Each row is a point on a landscape with many valleys, with its height.
From any point a ball rolls to the lowest of the 2 points nearest to it. It stops when none of these is lower. Distance is the straight distance between rows; heights are no part of it.
Tul: [142 111 156 151 162  89 155 141  96 165 191  84 143 119 102 172  84 165
 197  71 156 145 205 138 140  70 122 141 140 120]  h=80.5
Pilo: [133 108 129 111 101  95 140 170  87 124 120 149 124 141 183 136 166 178
  75 129 181 142  32 141 129 179  98 122 135 115]  h=31.5
Bim: [106 103  93 122 105 130  99 117 115 129 130 157 135 156 117 157 125 143
  83 154 158 128 115  85 132 188 105 127 112 133]  h=27.5
kov: [128 105 148 111 146 145  79 159 141 185 123 129 138 117 143  98 117 110
  99 121  94 142 150 132 182 128 135 121 122 127]  h=54.4
mamon: [115 147  56 147 150  98 140  67  89 159  72  87  97 155 138 195 101 149
 108 117 149 120 196  95 141 136 173 162 106 104]  h=22.3
Para: [129 147 127 170 126 120 102  51  83 157 117  94 146 143 125 183 104 202
 125  98 173 163 191 151 131  68 156 129 120 123]  h=42.6
Gadoz: [149 128 139 126 103 119 129 126 150 145 119 127  96 142 164 101 154 176
 105 169 152 132 100 130 117 101 163 174  88 142]  h=10.1
lusoz: [140 111 165 126 133 132 134 196 121 118 114 161 145 101 209  78 133 103
  97 143 102 108  51 189 141 168 119  85 174 135]  h=16.3
gamap: [124 115 130 128 127 166 105 109 166 160  79 138 134  69 102 101 123  85
 103 159  76  95 151 113 124 151 127 117 130 117]  h=45.2
nid: [ 97 154  77 158 138 126 170  66 133  63 159 116 119 170  86 156 156 124
 148 142 143 138 148  88 126 139 155 142 119 140]  h=69.4
Tun: [154 101 131 159 127 122  93 106 100 142 189 145 167 167 118 162  78 168
 160  72 191 142 104 120 146  79 108 127 127 179]  h=12.4
zupu: [123 177  79 165 175  82 183  77 125  96  98 102  82 149 109 177 127 141
 173 141 132 136 193 135  95  79 163 160 119 142]  h=74.4
Modu: [142  99 147 127 111 141 191 159 136  96 158 135 146 109 130 108 121 106
 208 131 124 107  96 118 116 127 152 100 128 132]  h=51.1
vimov: [115  83 141 142 141 148 145 171 117  95 221 133 182 134 129 129  96  85
 188  98 129 123  89 132 150 123  89  82 165 171]  h=43.7
Nukef: [150 139 188 109 118 178 153 144 149 147 154 114 137 127 117 108 157  94
 120 164  78 114 138 147 144 174 139 114 154 118]  h=66.7
rekof: [127 180 149  91  94 139 106 155 140 124  84  96 118 129 201 102 176 112
  86 129  78 121  81 190  91  90  79 140 153 103]  h=29.2
zim: [118 105  97  82 135 107 115 185 148 124 114 158 111 123 162  67 165 129
  97 137 105 123  64 131 145 131 138 152 145 145]  h=34.9
Kigu: [132 150 137 110 112 130  84 145 148 137 101 165 131 121 159  82 128 129
  94 116  99 130 122 153 122  96 114 119 116 127]  h=50.5
lono: [ 86 136 142 155 136 121  92 106 146 128 142 131 141 114 119 141 126 107
  76 135 118 150 149 143 133 117 126 119 131 157]  h=55.1
dok: [153 159 153 140 143 116 126 128 133 163 139 115 125 141 110 133 145 153
 154  84 116 158 189 157 142  61 140 138 132 135]  h=58.4
bida: [113 127 149 103  80 166  93 127 109 197  70  57  84 118 135 148 137 137
  84 180 125 119 139 124 116 160 119 124  96  84]  h=78.7
dise: [ 93 137  84 160 137 117 137  60 133 123 102 139 133 127 106 158 116 125
 126 138 131 110 183 111 137 113 154 116 105 129]  h=36.2
ribif: [124 124 140 137 114 163  60 164 133 110 156 203 143 168 145  71 132 150
  75 168 132 148 105 142 119 139  70 125 115 164]  h=63.0
femep: [134  97 181 109 128 107 102 116 118 147 136 138 179  96 147 141  99 148
  81  85 155 147 126 160 164 127 125  93 116  92]  h=23.8
peko: [144 104  94 118 135 170 186 156 150  69 116 121 127  88 101  73 150  71
 232 114  96 101  91  76 109 140 117 110 143 111]  h=55.0
nepit: [117 139 113  94 148 125  79 154 160 124  89 177 136  93 161  47 111  99
  85 118  73 114 126 154 135 108 129 122 149 119]  h=48.0
Bedab: [ 84 116 119 156 162 112  41 110 127 170  80 127  94 104 125 144  92 110
  59 142 141 138 163 120 162 131 120 122  71 129]  h=47.0
dar: [168 129 168  74 108 121 150 152 136 136 128 163 125 133 129 110 139 139
 132 126 128 113 111 142 138 163 136 123 110 101]  h=48.6
pav: [122 148 119  91 121  97 135 115 137 160  96  82  74 130 114 170 164 128
  86 151 124 133 130 117 121 155 138 172 118  98]  h=61.4
Bagi: [ 90 130  87 137 182  84 144  96 142 158  84  93  95 105 104 172 149 116
 111 136 109 130 202 125 160 113 151 151 121 114]  h=37.5
bugod: [153 119 155 129 127 104 165  88 131 147 134 106 146 119 140 153 112 181
 133 122 157 143 171 138 133 100 185 147 107  99]  h=46.6
doz: [153 165 153  85  90 103 145 119  91 148 113 105 125 147 126 169 145 162
 135  78 155 146 137 147 117 130 134 129 135  89]  h=24.5
Lazo: [ 82 123  94 142 162  97 170 115 138 123 141 103 138 102 101 155 132 111
 163  95 109 127 207 122 144  90 132 125 141 113]  h=30.6
fud: [110 118  90 138  97 171  98 155 123  86 120 180 114 150  99 115 151 135
  95 210 138 126  83  92  71 198  57 126 117 143]  h=64.6
nito: [142 181 123 111  86 127 139  99 134  58 102 129  99 144 116 144 128 119
 159 135 133 144 107 126  56 113 134 122 103 112]  h=25.7
kur: [118 109 134 102  92 136 141 165 126 152 107 114 108 123 167 120 174 133
  86 170 116 112  62 134 128 166 113 118 131 122]  h=68.7
rebo: [117 114  98  97 150 116 124 145 160 116 110 177 141  89 119  73 109  94
 148 100  81 101 149 125 139 104 138 115 136 118]  h=44.1
teto: [112 133 133 134 183  93 116 154 151 121 176 164 126 105  82 105  82  77
 159  80 100 115 187 131 144 101 112 127 136 139]  h=26.3
zitem: [ 83 185  70 139 117 116 129  57 125 112  77  94  61 144  96 173 163 120
  76 182 132 100 138 102  87 160 113 163 118 112]  h=42.4
Gifo: [105 119  77 121 131  86 140  95 139 111 111 161 138 122 129 133 109 137
 126 101 143 119 147 104 138 113 154 131 110 113]  h=38.3
Ribu: [122 113 118 102 142 167 138 169 152 110 146 166 159 131 134  71 166 100
 106 151  78 122  89 122 158 181 112 114 170 132]  h=66.4
Loti: [141 110 147 117 148 123 140 150 161 176 121 102 104 106 121 117 137 113
 139 152  94 129 164 129 148 114 168 160 118 132]  h=59.4
Tubov: [105 160 110 169 164  57  82 106 124 149  78 129  74 117 145 148 123 145
  78 114 161 149 147 145 125  73 135 164  96 152]  h=18.1
Sapi: [102 104 153 131 134 110  68 136 119 172 111 101 121 105 142 155 103 136
  55 122 160 167 120 125 156 144 125 128  95 117]  h=49.8
rebu: [150 138 167 108 116 158 148 120 151 166 131  98 116 129  97 134 156 123
 134 166  94 121 176 138 131 140 158 138 122 120]  h=63.1
rez: [124 165 141 156 139 105 104 135 117 112 173 146 127 161  86 146 122 115
 155  69 136 167 139 133 119  89 108 124 140 176]  h=12.6
Vir: [118 102  98 151 165 114 165 123 146  74 207 156 134 135  98  96  91 132
 219 114 154  94 169  86 142  92 140 146  95 137]  h=61.5
Bon: [169  66 162 131 123 159  87 108 113 164 170 145 199 145 159 128  96 188
 126  94 184 135  98 145 187  95 112 103 107 140]  h=21.1
Guk: [131  99 119 121 138 122 165 148 131 118 201 145 153 151 115 108 116 141
 201  89 148 108 161  99 165 108 127 133 114 128]  h=63.6
Sudu: [144 122 182 158 125 146 143 130 122 135 205 110 166 145 117 133 115 143
 174 111 128 148 144 163 141  74 141 110 142 166]  h=52.1
teneg: [132  70 156 142 122 135 166 143 108 116 213 122 185 143 146 147 101 133
 190 104 166 118  85 145 154 116 120  90 142 162]  h=46.1
Sab: [143 130 140 112 152 113 172 142 158 147 140 109 121 117 121 114 146 132
 176 117  97 128 191 141 142  78 155 153 125 113]  h=63.2
Fev: [131 147 158  67 118 113 121 137 153 148  86 110 110  93 152 120 155 110
  70 146  89 114 111 162 123 141 120 139 129  77]  h=37.3
Sig: [112 147 143 125 137 118 176 139 126 106 162  85 119 104  67 163 124  83
 188 111 110 133 173 124  97 130 131 120 157 119]  h=39.2
Rikiz: [116 164 134  88  78 160 120 170 121  88  80  97  99 142 196 108 182 102
 105 163  88 100  40 177  63 134  43 119 153 105]  h=26.9
dudug: [127 148 112 116 141  89 101 119 112 181  80  78  63 140 122 180 124 140
  80 130 151 147 157 106 139 158 146 178  93 100]  h=59.8
kegu: [123 149 122 136 130 131 175 140 125 106 186 104 140 161 109 121 161 145
 206  81 126 150 172 122 147  76 132 131 135 129]  h=66.6
fif: [111 119 117 147 119 130 115  56 114 139 145 120 161 152 105 175  96 153
 118 128 159 129 177 121 150 122 151 119 103 130]  h=33.8
Ruk: [123 118 173 112  91 165 103 144 116 189  97  86 132 114 163 127 138 135
  84 153 109 136 132 153 147 140 131 100 112 100]  h=76.6
memuv: [138 117 122 113 109 181 135 183 139 113  86 144 114 103 160  75 179 103
 102 208  82  87  33 136  90 201  72 117 160 123]  h=66.3
gul: [129 121 142 142 118 116 186  92 124 137 133  66 135 114 125 176 115 168
 151 169 137 151 176 146 101 100 194 140 133 127]  h=48.5
vapi: [119  83 107  94 151 103 104 135 147 154 100 153 112  96 107 108 110 119
  93 139 132 111 133  95 163 169 150 146 107 113]  h=41.9
favun: [124 164 102 151 124 130 163  94 129  82 159 121 118 187 102 136 162 148
 180 113 139 154 157 113 130  88 154 139 115 143]  h=68.5
tuno: [155  95 168 128 149 107  79 110  99 169 138 118 167 122 134 165  87 171
 101  54 193 164 125 132 177 116 123 123 112 103]  h=28.4
medi: [124 137 140 156 110 101 149  89 103  92 170 112 142 138 118 186  74 137
 144 124 178 150 125 122  83 123 162 133 129 152]  h=66.5
kitu: [123 159 107 158 136  97 142 106 125 143 116  93  92 152 118 167 147 155
 151 134 140 152 170 135 113  80 161 164 121 167]  h=73.0
duto: [138 126  94  80 145 171 141 145 171  85 101 165 130 111 103  48 181  91
 131 157  59  98  81 108 127 171 109 135 160 103]  h=68.1
noz: [130 125  76 127 115 102 137  95  82 156 102  92 124 161 159 183  98 167
 101  93 168 137 148  81 140 151 170 166 118  98]  h=20.7
movu: [127  99 164 169 108 165  67  91 116 163 158 116 177 142 159 130 124 186
  88 123 167 157 117 150 164  79 117 113 111 155]  h=17.2
zifas: [ 88 167 133 160 152 133 129  86 166  94 133 126 124 102  91 133 143  81
 102 152  80 139 172 152 110 115 135 120 145 144]  h=57.7
tenet: [ 92 110 105 116 153  93 169 113 135 152 119  81 119  94  94 177 142 106
 119 119 119 129 179 100 148 149 144 146 145  99]  h=34.4
zaf: [144 152 172 147  94 175 114 170 122 103 156 152 149 152 171  88 140 123
 125 148 114 146  74 163 104 123 107  94 148 169]  h=59.1
zopob: [137  76 126  67 152  97 124 201 123 148 121 156 113 112 154  74 149 140
  94 127 131 121  65 133 177 171 143 141 137 123]  h=36.4
vuf: [116 126 117 124 103 150 125 124 144 128 121 144 120 131  95 136 147 112
 112 169 119 116 111  92 112 178 120 128 127 139]  h=25.6
Ponus: [135 124 155 129 153 117  91 155 124 141 192 163 154 143  91 133  78  91
 147  74 121 139 150 135 150 114  87 106 143 158]  h=18.4
Bul: [153 102 119 111 128 149 194 182 129  61 133 140 115 113 130  93 146  84
 224 125 122 108  58 103 111 156 130  96 138 126]  h=53.2
Dag: [129 106 104 150 155 114 129  79 130 139 167 149 171 153 122 130 119 177
 151  71 161 123 185 121 191  68 140 132 103 124]  h=28.5
vedag: [141 116  97 107 141 103 189  95 166  82 115 144 116  89  95 113 120 113
 151 147 137  89 123  81 102 162 172 164 117  93]  h=49.1
bagiz: [174 116 124 142 138 108 140 104  80 176 105  64 128 140 178 175  97 203
 117  85 188 160 143 103 143 117 192 181 112  91]  h=18.9
babed: [143 154 148 103 143 135 151 191 140 124 156 131 138 129 140  87 136  77
 171  85  74 127 137 143 140 113 117 120 173 122]  h=31.4
Puzi: [132 122 155 139 124 171  84 147 144 114 173 183 179 147 144  84 105 115
 103 147 103 137 113 150 140 134 104 100 139 162]  h=61.3
Detut: [144  92 133 118 122 109 177 117 141  95 122 143 136  73  95 137  95 103
 148 146 155  91  89  87  88 194 155 132 131 111]  h=47.5
lurez: [ 85 152  62 148 128 138 164  87 145  59 112  96 102 135  92 147 182  97
 152 145 107 143 119  90 108 128 142 133 135 137]  h=70.0
Ripim: [103  97 107 138 119 162 124  75 134 119 167 142 175 147  82 155 107 120
 148 138 133 108 159 101 150 141 124  98 118 145]  h=31.3
Latif: [124 180 138 157 138  87  77 108 110 171  76  82  57 135 135 165 138 162
  83 125 164 162 161 157 100  80 119 174 102 136]  h=19.2
ruzaf: [129 167 139 130 109 114 152 111 129  58 141 131 132 127 111 142 120 115
 164  99 131 168 118 138  81  93 138 100 123 124]  h=28.2
Nanis: [112  93 107 126 131 154  91  92 144 108 158 197 186 155 116 114 108 148
 107 131 135 123 144 123 165 129 106  96 102 141]  h=28.3
luveb: [142 109 164 143  99 136 178 134 120 113 173 122 163 134 149 128 128 143
 179 127 144 129  94 145 127 105 159  99 129 150]  h=48.7
doku: [142 105 153 140 106 173 105 193 117 163 145 141 145 134 136 119 103  88
 157 148 100 116  92 125 125 150 113  93 153 185]  h=74.5
let: [147 161 156  95 129 100 179 174 120 105 157 122 120 132 116 126 151 106
 188  62 123 139 130 143 122 119 113 124 148 108]  h=24.9
Gil: [125 103 150 117 135  87 162 114 140 119 152 129 142  97 115 155  96 119
 118 129 158 126 131 114 127 161 159 136 124 115]  h=45.5
sala: [178 126 166  82 116 141 143 175 132 108 133 197 149 142 157  67 149 141
 135 119 114 116  89 167 143 150 119 100 127 109]  h=44.6
teki: [118 146 139 100 103 138 116  97 162 130  77 127 119  88 115 124 137 105
  87 161  90 105 143 139  98 141 123 122 119  96]  h=41.2
tobik: [125 117  95 126 163 109 180  81 184 117  97 120 111  82  96 116 139 119
 144 168 104  91 171 107 123 122 180 167 116 103]  h=51.2
peruk: [144 151 107 102  96 224 127 146 146  81  82 138 141 136 142  73 179  86
 143 174  50 106  71 126  89 165  72  95 157  99]  h=37.7
disap: [129  87 153 115 154 159 136 178 120 128 182 155 198 141 173  91 141 112
 107 111 106 126  95 161 200 172  99  91 182 131]  h=61.6
tilu: [126 148 116 127 159 134 129 170 154  76 170 168 138 136 120  65 122  83
 176  84  87 140 134 125 137  95 120 115 149 147]  h=36.5
bet: [139  77 152  83 158  93 144 168 137 163 130 125 106  92 128 107 127 123
 109 135 138 117 104 118 176 180 166 152 118 103]  h=39.0
Kade: [135 126 108 141 117 184 101 180 142 134 108 149 134 114 109  95 127  64
 159 149  74 110  90  97 101 161  95 106 170 175]  h=72.5
Bine: [137 139 122 138 137  90 175 126 105 130 164 104 124 136 102 168  90 143
 200  86 152 136 191 112 111  96 148 145 128 119]  h=77.9
bizup: [130 110 146 120 151 168 156 181 137  95 180 156 178 124 137  80 131  72
 149 120  87 110 105 137 161 175 105  90 186 130]  h=64.2
gal: [108 137  82 119 144  88  85 106 131 165  50 126  63 110 111 157 115 110
  79 141 134 107 147  96 129 151 126 158  94 111]  h=57.9
Nofer: [136 157 103 157 161  84 195 112 103 110 141  76 101 142 103 185  96 167
 215 114 140 155 214 130  80  77 162 160 141 130]  h=76.0
Nat: [155 151 123 196 181 103 113  46  76 166 131 117 134 159 105 186  82 203
 157  81 180 145 217 144 155  55 148 135 111 131]  h=40.2
tep: [119 131 144 123  65 134 136 156  82 158 114  81 102 149 170 154 165 158
 111 154 160 135  70 141 108 151 122 120 136 137]  h=69.9
kig: [135 117 111 117  98 177 129 175 131 101 111 159 109 130 113  99 176 117
 117 203 114 112  46 101  83 207  74 126 136 139]  h=65.3
nas: [154 142 164 121 110 103 104 107  76 171 121 103 148 128 123 185 107 173
 122  52 178 163 148 146 135 110 127 117 136 100]  h=28.9
dat: [ 90 124  84 166 179  82 159  95 107 145 144  88 127 139 109 188 119 151
 156  94 151 142 219 116 165  90 143 145 133 132]  h=26.7
Moz: [111 155 116 160  80 138 100 104 121  93 132 153  98 172 132 129 121 158
 104 171 172 134 114 113  74 124 115 137  88 164]  h=64.7
seru: [142 118 188 163 104 142 119 167 106 130 164 136 162 129 181 120 127 135
 125 125 145 139  56 177 127 116 116  86 153 180]  h=57.3
Ril: [102 106 161 141 138 107  94 118 120 160 147 102 146  98 112 179  88 108
  95 118 138 157 153 138 143 128 130 111 130 138]  h=52.6
Pifot: [141 130 106  75 101 113 124 184 130 115  88 157 104 145 186  81 180 155
 119 135 120 120  38 147 114 120 103 150 127 129]  h=33.7
besom: [116 115  88 113 134 120 141 106 174 137  86 128  96 111 134 101 158 132
 117 177 104  99 124 109 134 115 172 166 104 130]  h=53.4
furi: [125 112 139 124  97 162 160 178 112 127  99 112 106 119 193 109 195 126
  87 199  99  84  29 169 117 201  87  88 159 118]  h=67.5
mozun: [150 159 170 117 108 127  95 138 125 166 112 131 134 126 145 121 140 145
 109  87 121 153 143 163 129  84 123 123 127 120]  h=53.7
las: [136 106 128 132 127 130  99  97 131 131 159 176 186 149 130 119 113 170
 127  83 156 138 139 134 170  91 119 108 110 133]  h=25.3
nekef: [123 140 141 120 163 123 157 150 159 110 165 133 126  90  75 109 119  70
 173 105  85 109 185 121 128 126 119 127 145 111]  h=33.4
vinos: [117 110 139 137 133 157  80 119 140 187 104 119 131 108 110 134 107 103
 112 145  93 121 181 121 158 127 139 108 105 128]  h=50.2
Lukot: [114 107 136 143 173 135 123 173 144  97 220 157 176 116 128  76  76  77
 172  88  97 125 130 133 158  97 100 107 170 156]  h=40.3
lafek: [144 138 180 140  91 165 153 177 100 133 155 105 138 134 133 139 122  91
 187 130 104 120  96 162 111 138 132  71 162 162]  h=77.2
Bag: [143  82 136 123 113 124 135 153 136 156 141 136 126 137 169  99 139 165
 122 153 157 129  85 115 159 125 171 150 102 154]  h=12.2
bido: [152  99 124 126 160  78 137 101 107 131 179 131 143 146 125 175  41 142
 116  87 198 125 148  90 142 165 157 174 109 119]  h=68.6
tamuz: [121 182 127 100  76 161 105 155 129  93 107 113  88 166 143 113 182 113
 115 154 101 136  80 151  68 127  70 130 131 129]  h=25.2
latun: [142 164 129  77  98 104 178 141 110 101 120 106 110 145 109 168 146 112
 172  85 133 131 116 126  99 148 126 129 142  95]  h=20.8
suk: [133 152 147 117 119  97 155 107 130 123 130 103 103 116  78 179 106 108
 139 138 136 133 161 122  84 148 153 146 132 120]  h=42.8
Mak: [122 164 123 172 101 130 122  77 113  84 157 128 116 170 101 162 100 145
 147 153 165 145 136 118  79 117 155 133 101 166]  h=65.6
Nosu: [115 130 143 160 206  90 118 134 154 152 154 136 110  98  82 135  86  90
 143 120  94 128 216 147 149  90 135 139 129 151]  h=24.0
kuz: [110 119 116 103  65 157 113 106  99 167  74  80  84 125 137 155 121 151
  61 190 158  98 114  93  84 200  99 131 102  62]  h=79.9
zuta: [167 122 133 154 105 137 101  74  49 166 135  79 156 164 168 185  67 205
 103  86 209 150 129 109 127 131 165 158 119 115]  h=17.0
vurol: [138 161 170 128 104 200 113 173 122 163 118 101 141 135 190  94 143  86
  88 176  72 110 105 164 134 181 103  96 188 119]  h=72.1
puni: [100 110  89 143 151 136 115 121 157  99 110 174 154  74  83 100  95  68
 155 105  82  99 144 103 117 123 114  89 149 134]  h=48.1
diten: [112  90 137 167 221  77 104 125 145 166 149 114 112  99 105 142  85 118
 124 125 136 149 198 135 183  92 155 156 102 158]  h=16.9
Nalon: [130 118 186 113 126 125 119 168 124 134 139 148 153 103 172 107 131 112
  72 130 122 136  87 174 147 164 114  98 149 124]  h=11.2
Fakib: [101  92 117 114  78 132 108 174  78 141 107 143 127 142 172 143 142 170
  58 170 174 135  66 126 107 191  59 104 122 102]  h=30.2
Nov: [107 127 102 141  94 159  80 132 135  95 127 194 119 167 126 100 132 153
  86 186 147 127 112 115  93 153  75 119  91 149]  h=63.9
bazon: [173 122 177 105 104 118 145 123 114 125 162 156 151 154 126 142 108 162
 129 117 176 126 111 134 134 159 142 123 104 111]  h=51.9
nepeb: [126 158 136 129 115 165 141 128 142  51 133 132 130 118 106 113 132  69
 167 126  87 154 107 127  86 123 118  83 143 128]  h=31.6
dugu: [112 106  70 135 150 138 192 122 158  62 138 127 125  96  91  89 136 101
 221 117 121  98 142  63 122 120 143 135 118 107]  h=57.1
tafan: [154 146 143  93  92 182 148 163 130  98 113 160 149 144 162  84 168 113
 137 144  77 112  79 158 119 155 101  82 145 108]  h=40.7
difof: [159 130 132 112  95 102 144 169 105 115 112 154 125 147 183 117 166 175
 132  99 172 136  35 139 117 129 120 130 131 133]  h=32.5
zuba: [142  94 159 116 141 167  93 168 125 172 153 149 185 141 176  84 129 134
  99 111 104 139 116 151 202 138 115  98 149 128]  h=58.5
dos: [174  98 135 170 135 128  97  82  80 168 172 102 161 161 140 179  66 196
 142  76 215 147 122 113 148  83 147 157 122 156]  h=14.9
dil: [ 95 158  59 178 168  99 161  50  71 133 107  86 118 160 116 210 104 151
 143 119 153 127 220 118 134 116 167 143 135 130]  h=24.2
pite: [137 126  85 146 135 183 119 151 155  91  89 137 116 104  77  83 161  61
 170 146  83 118  70  73  87 171  91 131 161 166]  h=71.3
defuv: [103 129  68 131 171  82 108  96 137 138  68 171  91 100  84 137 101  91
 117 118 131  85 165  93 140 148 133 137 108 125]  h=55.4
Vuso: [112 132  70 156 190  78 135  85 116 147 117 157 123 154 122 135 121 161
 143  81 158 108 197 113 196  81 149 145  93 128]  h=31.7
letav: [147 104 143 108  93 140 130 129 114  95 156 186 163 159 135 137 119 163
 113 153 171 128  80 128 121 179 113 104 109 125]  h=53.8
Rufi: [120 130 119 149 105 140 143  72 138 146  98  89 107 125 125 159 129 155
 119 192 132 120 166 121 103 116 182 149 102 131]  h=50.3
Ter: [154 135 106  97 161 186 143 142 177  59  82 148 154  74 115  29 157  61
 134 145  48  95  62 121 109 183 100 124 190  90]  h=69.6
Tafak: [146 153 159 182 123 119  85 118 100 132 179 135 138 156 105 152 110 161
 153  78 166 167 116 140 113  57 116 129 140 191]  h=9.5
giv: [130 125 173 175 104 169  69 129 113 175 131  98 127 138 177  97 171 198
  70 130 173 165 111 142 146  74 111 146 112 152]  h=14.7
Sasa: [ 98 167  67 128 163  89 145  74 146 134  61  90  63 127 102 175 176 114
 107 171 105 102 160 120 125 122 140 180 121 119]  h=40.8
miv: [151  94 175 137 103 135 113 139 101 115 167 167 171 146 160 137 115 166
 108 132 185 139  59 162 131 150  97  98 124 154]  h=55.3
Tusuz: [117 137  91  90 127 128 131 154 165 124  97 117  92 120 117 110 184  87
 124 149  77 105  84 107 117 145 116 160 151 136]  h=71.5
lib: [151 177 167  81 131 123 127 167 149 143 105 104 118 121 179  99 168  96
  92 117  68 128 103 186 130 118 115 149 168 106]  h=32.8
mik: [124 155 126 111  75 155 116 137 126  84 112 150 114 141 113 131 143 115
 128 157 124 137  90 120  68 158  95 102 122 128]  h=23.3
vobag: [110 136  83 138 151 107 138  95 156 105  81 155 120  71  69 131 104  74
 165 112 103  90 160  96 101 124 128 117 128 118]  h=51.6
taze: [106 123  90 133  97 156 126  78 154 157  71  96  95 121 132 125 162 143
  99 202 111  91 138  98 116 132 146 147  97 114]  h=51.8
midiz: [117 138 127 146  99 117 113 126 101 169 123  88 117 154 134 166 139 157
 131 120 154 159 136 126 124 100 146 142 125 157]  h=71.8
naru: [126 133  80 120 157 147 138 148 173  94  93 123 105  93  90  76 168  54
 174 128  67 100  98  89 109 137 118 155 163 143]  h=70.1
kup: [ 94 159  64 110 121 128 137 107 158  76  92 102  79 141 104 136 201  93
 120 157  93 127  79  96  95 138 104 157 137 128]  h=70.6
Fotid: [139 153 119 171 204  81 134  87 113 158 131 144 114 147  97 151 110 166
 160  77 148 132 234 145 174  55 136 142 102 126]  h=35.8
badu: [155 138 131 160 142  76 139  83  97 102 183 130 142 150 111 186  42 148
 152  78 192 140 148 114 100 113 150 154 121 135]  h=67.4
dotep: [113  80 116 119 105 139  72 158  89 144 134 161 144 160 147 147 119 173
  60 158 183 152  90 113 136 184  59 121 104 125]  h=29.0
difut: [137 149 126 127 116 204 123 132 155  63 114 164 161 113 115  76 137  71
 143 144  63 129 106 121  95 152  99  78 155 116]  h=34.8
sud: [118 102 100 104 150  78 127 144 139 116 139 179 144 110 128  92 104 139
 151  64 140 121 142 117 156  92 141 130 123 123]  h=40.4
fop: [118 119 110 155 141 138 165 113 146  79 167 130 128 117  74 127 102  95
 212 128 123 115 155  85 108 111 143 120 116 139]  h=59.2
ges: [121 162 116 116  70 126 115 121  93 160  97  76  89 171 151 155 168 178
 104 129 163 147 113 126 101 117 121 155 126 123]  h=70.7
deme: [172 154 149 151 111 116 128  68 107 152 105 106 133 134 147 155 115 213
 121 103 178 152 168 143 114  76 173 155 105 102]  h=44.5
meza: [124 108 180 114 136 125 126 134 138 116 166 158 190  98 134 121 100 100
  97 103 117 134 124 163 152 142 115  87 152 120]  h=17.5
Mula: [131 131 183 113  81 189 115 152 127 166  95  93 121 115 196  86 151 126
  67 188  92 103 105 175 125 154 101  95 135  92]  h=74.3
Kip: [161 127 170 111 127 126 166 189 140 108 119 146 119  99 171  87 133  86
 157 133  93  96  60 174 116 145 142 104 156 138]  h=21.6
lema: [148 171 170 125 113 203 133 156 142 121 136 124 147 129 128  97 146  65
 117 166  62 112 108 145 114 190 106  97 193 123]  h=69.8
kanas: [113 103 128 149 173  67  96 128 139 155 119 131 108 100 139 125 101 143
 103 110 153 152 144 134 157  83 167 159 102 153]  h=20.6
ludo: [145 187 127 143 123  92 113  71  91 150  72  70  75 141 148 184 116 196
  93 131 172 155 176 155  76  92 157 187 109 103]  h=21.5
mugo: [122 119 153 147 116 140  74 142 141 165 129 130 101 141 163  91 144 164
  70 164 146 146 119 135 143 105 124 149  87 154]  h=12.5
Kevuf: [ 93  92  90 118 148 123  44 150 133 169  69 151  93 107 132  97 114 120
  67 148 125 122 131 103 163 154 116 133  91 130]  h=44.4

Call two points neighbours if one is among the 2 nearest of the other. Go from one point of each pair to the other, from neighbour to neighbour, staying as low as possible. Name the highest point that can't be avoided.
Tafak / Gadoz => deme
naru / latun => Tusuz
Loti / Tubov => Sab
Tubov / diten => kanas
Tafak / Tubov => teto
latun / Nalon => nas

For each start below, name the point where the ball stops.
kuz => las
besom => diten
Nofer => mik
Moz => mik
kup => latun
kig => mik
Bul => latun
tenet => Tafak
lafek => latun
